Each row is a point on a tangle of strands that fork, close into loops and nearly touch. The rows are in no order.
Points whose rows are less than 47.9 apart are linked; no others are.
j327: [ 30  18 -16 -11  -2 -25  24   5  19   0  -2  -9  16   0   3  -9   3   0
   1  12 -17  -7   7   1   5  -6  -2  20]
j505: [-18 -17  31   8  21  12   5  -1  -4 -12   3  13  -1  -2 -25   4  21 -11
   3 -28 -19   5  -3  11   0   9  -9  -5]
j65: [  6   5 -11  30   1  -3 -10   3  18  16 -11 -19  26  17   5 -20 -14   1
 -19  10  -6  17 -17 -11 -11  -4  16  -4]
j562: [ 15  12 -19   2  -7   3 -16   3   3  -4  -7   2 -10  -1   3   7   3  18
   9  -6  22   9  -8  -1  -7  -1  16  19]
j158: [-12 -17  -5   1  10  -5  12 -14  -5   6  17   7   4 -21  -8   2  22  -3
  12   4 -17   0   7   1  -3  23  21  -7]
j149: [ 14  10 -19  13  20  -8  20   9  22  -3  -2  -4  22   7 -12  -2   8  -8
  -7   3  -7  17 -21 -15 -15   7   4   9]
j232: [-10 -10  16  17  14  17  -2  18  12 -33  19 -10   1  12  -6  -9   5   1
  -4 -14   7   6   9 -17  -7  -8 -17 -22]
j408: [-13 -14  12  10  29  -7  16   1   8 -14   8  -4  27 -13  -6   7  13 -13
  -7 -11 -20  -5  -5 -10  -2  -2   1 -23]
j213: [  8  -5  10   2 -12   0  17   5  -8   2  -4  11 -18  -4  -8  -5  -2   6
  12   0  15   4  -2   0  11  20 -10   6]
j239: [  1  -5  10 -24   8   9  24   7  10 -11  30  10   0  -8  -8   2  16 -17
  17  -1 -15 -16  27   4   4  19   6  -4]
j689: [  0  -6   9  24   9   6 -27   0   6  -9 -15  -6   3   3   8  14  -3   6
   6  -8  19   1  -8  -8  -8  -5   1 -34]
j37: [ -5  -1  -4  -7 -16 -15  15  -7   8  -4  -2   0  -2  -4  -5 -22  -5   1
   3  19  -4  -4   6  15  -8   5  -5  12]
j436: [  6   6   5  10  29   6  11  16  21 -19  12  -6  18   0 -10   1  20 -10
 -16 -16  -8  14 -13 -24   1   5  -5 -20]
j151: [-10   7   5  16  -1  18  -9  -2  18 -20  -1  -2   7 -11  -9  10 -10   5
  12  -8  -2 -26  14 -17   6  -1   2  20]
j170: [ 22   1 -22  -3  -8  -7 -16  -7   6   7 -11 -16  -6   2  15 -18 -18  11
  -2  20   0 -12  11  24   5 -20  -5   4]
j725: [ 16   3 -10   5 -20  18 -20 -14  -5   4  -9  -8  -6   3  22   3  -3  26
   5   8  10 -12  18 -12  -8  -9   6  15]
j152: [-28   0  18  22   1   0  -9  -3   8 -21  -6  -5   7  -4  -2   2  -2   5
   0  -6  -4   0  -6 -18  -2 -10  -5 -12]
j747: [-17  -3  11   2   9   3  11   7  17 -21   8   0   8   4  -9  -8   7  -9
 -11   3   0  10 -10  -4 -19  13  -6 -15]
j265: [-23 -20  14   6  21  -8  -7  -2 -10   6 -12  -1   2  -6  -1  10   1 -19
  10 -10   7   2 -12  17  -4 -13   3 -32]
j308: [ -8 -14  13  -6  12   9  12   4  -4 -10  19  21   4  -7 -18   7  20 -20
  23  -8 -24 -20  31   8  11  19   7   0]
j325: [  7  19   3 -19  -9   4 -14   6  -3   1   4 -10 -16 -16   5  13 -11   5
  10  -5  15 -24  21   1  18  -4   4   7]
j95: [ -2  14   0   1   9   8   6  19  21 -26  17   3  10  11 -10  -3  16 -10
   3 -14  -3   8  12 -31   4  -1  -4  17]
j637: [ -2  -3   6   5  19   0  23   5  12 -15  15   5  23  -5 -15   5  22  -7
 -11 -11 -21   1 -14 -20  -1  11   5 -15]
j523: [-26  -4   5  -2   9  -8 -16 -22 -13   1 -25   4  11  -8  -1  10   3  -3
  -4  -3 -15 -10  -8  13 -16 -11   0  12]
j507: [-23  -6   8 -13   5   1 -20 -16 -29   6 -24   4  -3  -4  -2  19   6  -4
  -9  -1  -5  -5  -1  24 -16 -10   0  24]
j972: [ -9 -15  15 -10  -2  -5  10  -3 -26  20 -24  13 -16  -6   0  15   0  -5
   5   4   3 -19   6  19  17  -2 -20  17]
j79: [  0  11  -4   2   0  14 -16  12  -5 -15  13   8 -17  -9 -15  15  -1  19
  13 -18  16  -3   4  -5  10  10  -4  11]
j576: [ 24   6   1 -22  -2   6  25  35  11 -20  30 -11   4   4  -8   3  18 -15
   9 -12   0   0  28   3  25   1   5  -5]
j556: [  1 -10  18  24  10   5   6  20  11 -28  -9  -7  14   4   5  -7   8 -19
  -6  -7   8  -9   3  -3  -1 -15  -6 -30]
j958: [ 31  15 -15 -21  -4 -19  -4  -6  -6  17   5  -2   5   1  13  -6 -10  -2
  11  -9   3   2   1  14  15 -18   9   3]
j965: [-19 -20  -4   2  16   3   0 -22 -19  15   4   8   2 -22  -1  13  18   2
  13   5 -10 -13  -6   9 -10  12  22  -7]
j96: [ -5  -3   3 -13  24   4  19   4  10 -14  29   3   5 -11  -9  -4  19 -16
   6  -3 -14  -6  17 -18 -12  19   9  -4]
j651: [-31 -12  11  14   1  -8 -16 -11  -4  15 -19  -7   4   6  -6 -15  -7 -11
 -16   2  -9  13 -16   7  -5  -1  -2 -13]
j876: [  8  -2  -7 -16  -2  -7  -3  -5 -23  17   8 -27   4 -13   8   1  -8   6
  -2  -3  14 -11   5  23  28 -12  -2 -18]
j768: [  8  -6  10 -16 -14 -13   6  12  -9   3   7 -18  -1  11   4  -1 -10   4
  20   4  13  -4  17  12  26  -9 -25 -10]
j270: [ -9 -16   7  33 -13   2  -9  13  -5   0 -12 -16   0   8  11  -7 -12   4
  -9   1  15  13 -14   1  -2 -16   8 -33]
j906: [ 27   4  -2  -5 -21   5  10  13  17 -19   1  -2  -1  23  12 -11  19   2
   8  -3   9  15  17 -13   4   1   6  22]
j622: [  3  -2   1  21   3  -1 -10   6   8 -11  -4 -16  16  14  15  -3   3  15
  -2 -11  16  25  -6 -30  -4 -10   9 -10]
j936: [-15 -16   5   1  22  -7  16  -6   4  -5  29   2   4 -20 -13  -3  21  -4
   7  -3 -15   6   7 -12  -8  19   8 -11]
j756: [-18 -13   0   2  24   6  -6 -22 -12  16   1  12  13 -18   0  23   8  -6
  -6  -2  -6  -8 -17   8 -15   7  22  -7]
j588: [  8  -9  -6  11 -12   6 -24 -20 -16  15 -12  -1 -13  18  21   1 -18  27
 -15   5   4  20  -2 -17  -9   8   7   6]
j181: [-14  -2   9   5  12   3 -12  -1  -6  -7   4  18  -1  -2 -13  11  -5   5
  10 -18   9   2 -15  -5  -4   7  -9 -17]
j287: [  6  14  -9 -21  -9  -9  -3   0   6  -5   8  -2  -2 -16  -3   5   0  -1
  16  -4   2 -15  20   1  15   3  -3   4]
j292: [-11  -3  -8  19  -9   6 -19 -19 -14  15  -5 -10  -4   4  13  -8 -23  17
 -24   9   0   6 -13  -9  -8  -7   2   7]
j993: [-23 -13   6   7  15   0 -17  -7 -27  22 -10   2   4   3   5  14 -15 -14
 -13   5   2  -3 -26  19 -15  -8   6 -12]
j475: [-19 -11  18   2  14  14  -1  -3  -2 -10  14  24   3  -8 -25  12  13  -7
  12 -22 -16 -14  10   3   7   7  -2  -1]
j49: [-11   7   6 -20   7  21  30   9  13 -22  16   4  -5   7  -1  -4   8  -5
 -24  -3  -2  -2  -1  -6 -13  12   5   9]
j367: [ -1   3 -12  -4  11   1  16   3  12  -8   8   7  19 -23  -7   7  30  -9
   9   6 -24 -29  13  -4  13   7   2   0]
j66: [-14 -10  25   0   8  10  13  -5   4 -10   1  19 -13  -2 -20  -1  14  -5
   9  -7  -8   8   3  10  -5  20 -22   0]
j750: [-10   5  -3   3  -8 -12   6  -6  14   1  -5  -5   4  -7  -2 -17  -8   0
 -16  13 -15   5  -6   0 -13   8  -3   9]
j815: [-15 -12  15   9   9  12  -2  -3 -20   4  -3  27 -14  -7 -14  20  -5   2
  15 -15   7 -13  -5  -2   7  14  -6   2]
j674: [ 10  21 -33  -6   9  -4 -16 -16   1  16  -1  -1  -2  -9   7  -4  -5   7
 -12   5   2 -10 -11  -2 -17 -11  12  14]
j177: [ 18  -4 -14  10 -19   2 -12 -12  11  15 -16  -5 -11   6   4 -23 -17   7
  -2  24  -4  -4   9  24  -8  -4  -1   9]
j300: [ 15  11   7  16  14   1  12  23  29 -19  -1 -22  11  26  13  -7  11 -12
 -23  -2   6  25 -12 -25 -13  -3   1 -11]
j212: [  0   0  16  -6   7  34  21  16  19 -30  23  13  -9  20  -8  -2   4   1
 -15  -8  -1  -4  10 -12  -7  17  -4   4]
j58: [ 14  17 -21  -5  -3   2  -8 -11   7   7  -5  -3   2 -16   7   3  -3  11
  -2   9   9 -24  -2   1  -2 -13   3  17]
j892: [ 28  16 -31   8  -7  -9  -4   2   9   3 -17   0   6   8  12   5   8   6
   1  -2  -1   8  -7   2  -1 -22  17  32]
j554: [ -3   0   9  13   0   1   5  18  24 -12   3 -24   9  24   7 -12   4 -17
 -18   8   5  22  -6 -14 -12  -9   3 -35]
j716: [  9   2   6   1 -17  -2   5  -6 -14   7  -8  12 -19   8   5   3 -16  19
  18   5  12   4  -2  -6   3  10  -5  11]
j288: [ 25   2 -20 -20   1 -15   1   9  -8  14   5   0  -9 -11   0   4  10   0
  20  -6  15  14   4  15   9  13  10   1]
j641: [-25 -20  27  14   7  -3  -6  -7 -29  13 -18  -3 -17   4   8  20 -17   6
 -14   2  13   0 -14  -5   1   2 -13   4]
j926: [-17  -6  11   4  -9  -2  -4 -16 -12  19 -17  15 -12  -5  -4  12  -8   6
  -1   6 -11   6 -15  20  -2   3  -8   5]
j115: [  8   0  -8 -28  -5 -18   3  -3  -6  11  15  -3   4 -13   2  -3  11  -5
  18   5  -5 -15  21  10  16   7   1 -14]
j456: [ -6   0   2   2   9  -1   3   0   4 -12   0  17  15 -16 -15   9  -2   6
   7  -8  -7   0 -11  -3  -3  19   0  -5]
j728: [-28 -13  20  20  -5  -5 -11 -15  -3  -2 -19 -11   1   8   6  -4  -4   5
  -4   1   3   7  -4  -7  -5  -7 -10  -7]
j858: [  7   3 -15  17   1   5 -25  -1   1   2 -11  -6   4  12  18   8 -10  19
 -11   3  13  18 -20 -10 -18  -7  22   3]
j120: [-28 -14   5  -3   1 -12  13  -8 -12  21   5   7   4   3 -11 -19   7 -26
  -9  10 -17  16 -13   3  -9  16   3 -14]
j625: [ 25  15 -25 -12   3 -23   7  -7   9  13  -1   1  11  -6   3 -10  -9   2
   3   4 -10  -5   0   9   0  -5  12   8]
j820: [ 21   3  -4 -10 -12  -7  -6   2   3  -4  -6 -28  19   6  15  -8 -17  14
   8  -1  10 -10  18  10  20 -17  -5  -7]
j386: [ 11   9  12   7  23   7  15  25  28 -26  13 -12   8  16   1   1  17 -11
 -22 -14  -5  19 -11 -31 -11  -1 -10 -10]
j786: [-16 -10  13  10   0  -3 -14 -11 -29  17 -16   4 -24   1  17  16 -16  14
 -27   4   2  -5 -13  -6  -5   2 -17  18]
j909: [ 24  11  -4 -13 -11  -6   4  26  13 -21   0 -14  15  12   2   5  13   6
  10 -12   5   7  13   9  25  -8   2   9]
j404: [ -4   2   0 -24  -3   3  -8 -13 -17  12  -5  12 -11 -16   3  20  -2   3
   1  -2  -1 -23  -4  17   5   8   1   0]
j240: [ 18  18 -10  -3 -11  12 -15   9  10 -17  -2   7  -7  -3  -1  17   6  18
  18 -10  14  -1   8  -1   8  -2   9  15]
j161: [ 16  -2  -6 -14 -14   0 -14  -9  -2   2  -9 -20   1   2  19   0 -17  12
   2   8   7 -24  14  19  10 -26 -13  -6]
j249: [ 12   3 -28  13  -9  -4  -9   1   7   2 -13   2   9   6   8   2  -8  19
  -4   5   6  20 -17  -6 -12  -7  17  22]
j51: [-15   1   1  15  -9  12 -12 -18  -9   4  -7  -5 -12  -4   9   6 -12  18
 -16  -3  11   4 -20  -6  -9  -1   2   3]
j835: [  9 -11   5 -25 -13 -19  14   4  -6   5   4 -10   7   8   3 -12  -9  -3
   8  15   0  -8  19  24   9  -3 -18 -17]
j552: [-14 -12  26  25   9   7 -16  -6 -10  -3 -12  -6 -13   2  11  18  -9   3
  -2 -10  19  -1 -13   3  -4 -12  -1 -29]
j427: [ -4  13 -20   6  11  -2 -17  -4  -7  18   6  -7   4  -1   1   3 -22   2
 -24   4  -1   9 -29  -1 -18 -12  24  -4]
j85: [ -5   9   1   9  -6   7   3 -13   0  -6   1   1   2 -10   1   1 -14  18
  -3  -1   4  -2  -9 -14   2  -3   9  12]
j905: [-11   7   7   7   3  12 -12   4  14 -15   8  10  -3  -8 -22   4 -11  -7
  14 -22   6 -21  23 -13  13   7  -1  12]
j78: [  3   3   0  12 -18  24 -13 -10   7 -10  -7  -4   1  -2   5  12  -5  18
  14   7   4 -20  23 -19  -2  -2   9  13]
j612: [-11   3   9   3   3  -6  15  -4  25 -12  -1 -12  12   2  -1 -17   0 -10
 -19  13 -10   2  -5 -14 -22  11 -10   7]
j721: [ 30  15  -8 -13 -13 -16  10   5  14  -6  -2 -22  15   4  15 -17  -3   3
  -1   4  -3 -10  12   5  18 -18  -2   2]
j519: [ 14   1  11 -12 -15   4  12  21  -9  -2  10 -11  -9   9  -7   1  -4  -3
  24  -6  15   1  24   6  34  -4 -17  -7]
j763: [-14  -7  13  -3  10  13  -5 -11 -25   9   2   9 -13  -9   4  19  -9   0
  -4  -3  22 -11 -18   4 -20   1  -4   4]
j826: [ 16  14 -14  20   8 -14  -4   7  25  11 -15 -10  23  16   1 -11  -6  -2
  -7   2  -8  19 -15 -14 -12   3  10   9]
j943: [-30 -19  12   3  10  -7  11 -14 -11   8   3   6   5  -2 -14  -2  10 -15
  -2  -2 -13  13 -11   4  -2   6   3 -14]
j269: [ -2   7  -3   6  -1  18 -23 -20 -14  31  -3   5 -12  10   5   1 -25  -5
 -23  11   1   0 -27  10 -23  -6   7   2]
j503: [  5 -14   4 -15  -3  -9   7  -7 -17  14   7   9  -7 -12   2   3  20 -10
  24   4 -12 -17  19  11  18  21   2 -20]
j20: [ 25   4  -7   9  -9  -3  10  14  18 -22  -7   4  10  17   8   0  17   0
  15 -10   6  16   7 -13   1 -13   7  35]
j923: [ -6  -9  28  11  18  14  14  21   6 -25  28  -3  -2   9  -8 -13   4 -15
 -15 -15   2   6   7 -13  -5  -3 -11 -32]
j83: [-20  -8   9   7  19 -14 -18   1 -11  13 -15 -12   6  -2  10  10  -8 -15
  -8   1   0  -4 -15  20  -6 -21  12 -33]
j626: [  6  -4  17  31  16  13  -1  18  14 -30   8  -9  14   5  -8  -3   6  -2
   0 -19   6  -5  10 -24   7 -20  -6 -31]
j776: [ -1   8  11 -29   0   7  -8  -7 -18  13   6  -4 -14 -20   6  19  -4  -6
   1  -2   7 -37  18  17  16  -2   1   1]
j640: [  7   8  12 -17 -24   9  20  15   2 -11   8   0 -11  13   2 -17   8  -9
  11   1   9   1  18  -1  24   2 -16  -4]
j262: [-21 -12  23  -1  20  17  18   9   8 -18  19   5  -2   5  -7  -4  10 -18
 -18  -7   0   0  -5  -5 -14   0 -12 -19]
j39: [-34 -29  24  10  24  -9   3 -11 -21  13 -11  -1  -3   0 -12   5   6 -15
   7  -8  -6  15 -12   7  -2  -1  -6 -19]
j592: [ 18  17 -26 -16   5   5 -24 -10 -13  29   4  14 -12  -3   6  -7 -13  -1
 -13   7   2   3 -15   8 -13   0  13   7]
j423: [ -1 -13  18  28   0   0 -10   7  12 -15 -19  -8   9  -1  12  -1   1  -1
   7  -2   7  -6   8  -1  -1 -18  -1 -36]
j3: [  3 -13   7  23  -9   0  -7  11   5 -10  -3 -20   5  13  17  -8   1  12
  -2  -4  12  24   0 -16   1  -9   9 -33]
j917: [ 20   3 -13 -21  -6 -10 -14  -7 -24  24  -5   8 -28   9  18   2 -25   5
  -3  11  11  -8  -1   7  -5  -8 -13  11]
j135: [-22  -5  -5  -8   3  -4  11  -6   7  -5  -5   6  20 -24 -12  -4  25  -9
  -3   1 -15 -24   5   2   3   4  -3   7]
j91: [ 19  18 -38 -20  -1   2 -17  -8 -16  30  -1   1 -18  -2  10  -8  -8  -4
  -8   7   4   4  -9  16   4 -23   8   5]
j298: [ -1 -16 -11 -14   0  -5   7 -13 -33  40 -10  -1 -16  -9   3  -4  -3  -9
   1  17  -8 -16   1  34  17  -8  -5  -5]
j850: [ -1  -1   2   7 -20   2  -4   4   9 -17   3   1  -6  18   2  -7   5  18
   7  -2  -3  29   7 -23   0   8  -2  11]
j227: [-14   1  11  17  10  11   0   8   7 -18  24   9   2   2 -20  -4 -12  -1
   9 -28   7  -4  17 -28   8  11  -5   3]
j847: [ 24  11  -1 -20   3  -2  11  27   6 -22  21 -18  17   3  -6   4  12  -5
  18 -12   5   3  15  11  27 -11  -2  -6]
j580: [ -6  -4  -2  30  -5   4  -3   9  16   4 -11  -8  22  15  -3 -18  -7  -6
 -11   8   4   8 -19  -1 -15  -2   8 -17]
j489: [-16   0  -5  -3   3  -5  -2 -16  -1   0 -23  12  17 -11  -6  -1  13  -6
  -4   0 -15 -21   0  15  -4  -2   2  14]
j105: [ 23  18  -6  -4 -13  17 -10 -12   5   1  -4 -11  -3  -7  19   6  -2  19
  -2  13  12 -14   5  -2 -11 -18   7  19]
j884: [-21 -14  15  -3 -12  -8   1  -6 -11   4 -20  13 -12  -1  -6  12   0   0
   9   5  -1  -9   3   8   5  13 -21  11]
j433: [-13 -11  -8 -11  -8 -19  13 -15 -13  13   0   6  -4 -14  -6 -14  -9  -2
  -2  12 -14  -6   3  20  -6   1  -3  11]
j885: [ 16  14  -5 -11  -3  -3  25   9  25 -11   3   1  12  -2  -3  -5  10  -3
  -3   9 -14  -3   3 -12   0   9  -1  16]
j922: [-10   5  24   1 -23   6  -1  -6   5  -9 -13  10  -6  -2  -4  -3  -5  -5
  16  -8   3 -16  27  -1  16   8 -10  12]
j671: [ -7   1 -16   1  13  -5 -16 -16 -12  21   6   8   6 -14   0  12  -7   1
 -12   0  -5  -1 -22   1 -18   6  14 -12]
j487: [-16  -8   8  -1   8  11 -16 -13 -22  14  -3   5  -7  -2   5   9 -14  -5
 -20   9   7  -5 -22  11 -28 -13   1   4]
j578: [-14   1   5  15  13  13   0  19  16 -36  22  -2  12  10 -18  -6   8  -1
   0  -6  -3   8   8 -31  -5  -7 -15  -4]
j813: [ 10  -8 -13  -9   5  -3  -7  -9 -26  32  -8   3 -30  -1  15  -5 -26  -3
  -9  13  -1 -19   1  22  -3  -3 -17  12]
j754: [ -3  14 -14  -5   8 -10   2  16  16 -19   9  -2  15  12  -6   0  20  -3
  -7 -13  -6  26  -6 -26  -4  -1  -4   9]
j698: [ -4   2 -17  -2 -12  -8   2   1   1   7  -1   7 -10 -10 -10   1 -13  17
   5   7  -4  22 -14  10  -1   9   7   4]
j480: [ 26  11  -6 -21  -8  -7  -7  -6 -18  15   1  -3 -13  -1  16   4 -18   6
  11  -1  20  -7   3  10  14 -12  -3   0]
j219: [ 13  10  -5 -20  11  17  33  18  20 -20  19   2   5   5  -1   3  16  -8
 -19   2  -5  -3   3 -15  -8  11   4  18]
j844: [ -5  -9   0 -14  -5 -12  -1 -13 -17  21  -9  20  -3 -13  -1   5  13  -5
   8   2 -12 -15   8  16   9  20   6  -2]
j852: [ -4  -4  21  -9  -5   4  24  -2   2  -9   5  11 -18   5  -8  -7   3  -9
  11   2   2   4   9  10  -4  23 -15   5]
j793: [ 18   9 -16  -3  21 -10   5  13  12 -10  10   9  11  -6 -10   4  20  -5
  10 -13   0   9  -3  -9  -5  18  12   9]
j402: [ 20  12 -39  -4 -10  -1 -15   0  -7  25  -7   1  -9   8   3 -19  -8   0
   4  10   4   8  -8  16   9 -18  13  13]
j342: [ 10  -1  -9  -3  18   5   9   7   7 -12  15  18  14 -20 -20   1  12   5
  21 -14  -2  -1  -1  -8  -4  13  10  -1]
j656: [-18  -3  -4   6  -7  -8  -2  -6  -9  25   2  10  -6  -1 -12  -4 -20   3
 -12  13 -11  15 -21  16  -5   8   4  -4]
j947: [ -3   5  16  -6 -27   4 -10 -12  -7   7 -14   1  -6   3   6  -3 -11  -1
   8  -2   4 -24  21   0  21  -6 -10  10]
j129: [  4  -2 -20 -12  -6 -11   5  -4 -13  19   1   3  -8 -11  -2   2 -17   5
   6  13   2   0  -2  23   2   1  -1   2]
j726: [ 22  14 -31   0 -17 -11  -5   0  13  16  -6  -3  -2  15   3 -27  -8  -2
  -1  14  -7  16  -1   8  -4  -8   9  22]
j755: [  2  14 -20   5  -9  -6  -9   4   9  23   1   3   1  14  -8 -20  -9  -7
   1   5  -2  31 -11  -2 -10   0   8  10]
j735: [ 25  19 -14  11   6  -3  10  10  15  -9  -9   2  12  -1   3   7  12   7
  14 -11   0   9  -8 -14   2  -9  11  31]
j727: [ -1  -3   1  15  -5   1 -10  -7   2 -11   2  -8   4   5   7  -1  -3  21
   8  -6  12  19  -7 -26   0  -4   7   9]
j183: [-17 -14  26 -10   5   6  15   4 -17   6  -5  15 -13  -1 -14   8  13 -19
  21 -13  -8 -12  24   9  20  15 -15  18]
j461: [ 11  -9   4  10 -22   3  -5 -14  -4  16 -23  -2 -19   7   7 -14 -21  15
   2  18  -1  -6   8  20   4   0 -14   5]
j328: [ 10   7  -2 -31   0   1  24  20  10 -11  23  -7   8 -13  -4   2  13 -12
   0  -2  -9 -13  30  -2  17  11   9  -2]
j457: [-19  -1   6  12   3 -17  -3  -6   7   2   0  -6  14   1  -2 -12  -2 -14
 -26   4 -12  13 -14  -4  -3   1   4 -28]
j113: [-23   7  15  12 -13   5   1  -5  10 -25  -4   9  11   1  -7   7   6   2
  -2  -3 -13  -4   5 -10   4   1  -5   1]
j712: [ -5   8 -14   3   6 -19  -1  15  10 -14   8  -3  14  12   0 -12   9  -8
 -12  -9   0  37 -14 -12 -12   2   5  -4]
j18: [ -3   7 -20  -9  -1  -8   5   9   9   2   9   5   4  13  -6 -16   6  -5
 -14   9  -9  28 -20  -6 -10   9   6  -1]
j548: [ 23   9 -26 -15  11 -14  10  12   4   3   4   5   8  -5  -2   7  21  -5
  20  -4   5  11   8  10   1   1  18   6]
j449: [  4  14  -3   3  -1  10  22   8  32 -23   4  -9   7  -9  -9   1  12   1
  -3   6  -8 -12  11 -17  -3   1 -13  19]
j966: [ 25   8  -7  -5 -19  -2   2  13   4 -14  -2  -6  -5   7   3   5   6  13
  21  -1  10   9   4  13  19 -10   8  10]
j541: [-14  -6  -4  29  -3  -3 -12  11   4  10  -5 -15   6  13  -1 -15 -16  -2
  -3   6  15  20 -23   4  -4  -5  10 -26]
j828: [  8  12   0 -10   0  13 -18  -1 -16  -1  12  11 -23  -8   2  25  -6  14
   0  -8  24  -5  -7  -8  -6   5  -4  14]
j648: [-14 -12  17  -5  12   7   2  -8 -18   5  -1  27  -9 -15 -15  17  10  -9
  17 -18  -7 -11  11  12  11  11  -5   2]
j274: [  2  -5   5   3  -5   3 -14  -6 -19  21  -9   4 -35   3  11  18 -18  13
 -17  21  10  -5 -12  -2  -6   2 -19  17]
j60: [ 23  13   5 -12 -29   6  20   9  11 -11   4  -1  -7  21   7 -17  12  -4
   2   4   8  12   7  -2  10   1  -4   5]
j810: [ 13  -6  13   1 -32   0   4 -11 -10   9 -17  -6 -15   8  14  -7 -13  12
   3  10   2 -11  19   9  22   3 -18   3]
j378: [  6 -12  -8 -24  -1  -4  -3  -9 -28  24  -2 -14  -1 -18  14  -1  -6   1
  -1   8   8 -25   3  33  16 -14  -5 -16]
j500: [ 22  -1  -5   5 -15   2 -11  -7 -13  16 -12   9 -20  19  16  -3 -23  21
   7   8   8  11  -5 -11  -4   4   0  14]
j374: [ -5   8   5   0 -19  10   6   1  19 -22   5  10  -5  10  -9  -3   9   6
   6  11 -11  10   5 -17  -2   3 -13   4]
j724: [  3   4   5  -6 -14  14 -21   0 -14   8  -2   6 -28   3   6  24  -9  15
  -5  11  13  -3  -5  -6 -11   3 -11  13]
j493: [ -8   2   5   8  -1 -17  -5  10  14  -9  -4 -18  12  15  15 -14  -4 -10
 -29   7  -4  15  -3 -14  -7  -7  -1 -28]
j30: [  0   1 -16  -7   7  -8  13 -12   1   4  20   9   7 -23  -1   7  22  -1
  11  14 -24  -8   8  -3   5   9  16  -8]
j142: [  2  -9   0 -11  -1 -12  -4 -14 -28  30 -20   7 -22  -6   4   0 -15  -1
  -6  13   0 -20   4  28  12 -11 -19   7]
j116: [-19  -3 -10  -9  -5  -3  12   5   3  14  17   3  -1   7 -12 -15   4 -15
 -15  15 -17  24 -13   4 -19  20   3  -5]

A piece is all that can be reached along the links. How many separate loops has the piece of each point below (a circle has one, a figure eight two, a Y none), and how many tips (points with one link)?
j943 | loops 0, tips 8
j728 | loops 0, tips 9
j404 | loops 1, tips 0

A fork is a point with three links, a tip a point with one. Leave the first point through the second and follow the links. Name the first fork or tip that comes.
j433; j37 | j232
j149; j826 | j727
j288; j548 | j648
j622; j3 | j149
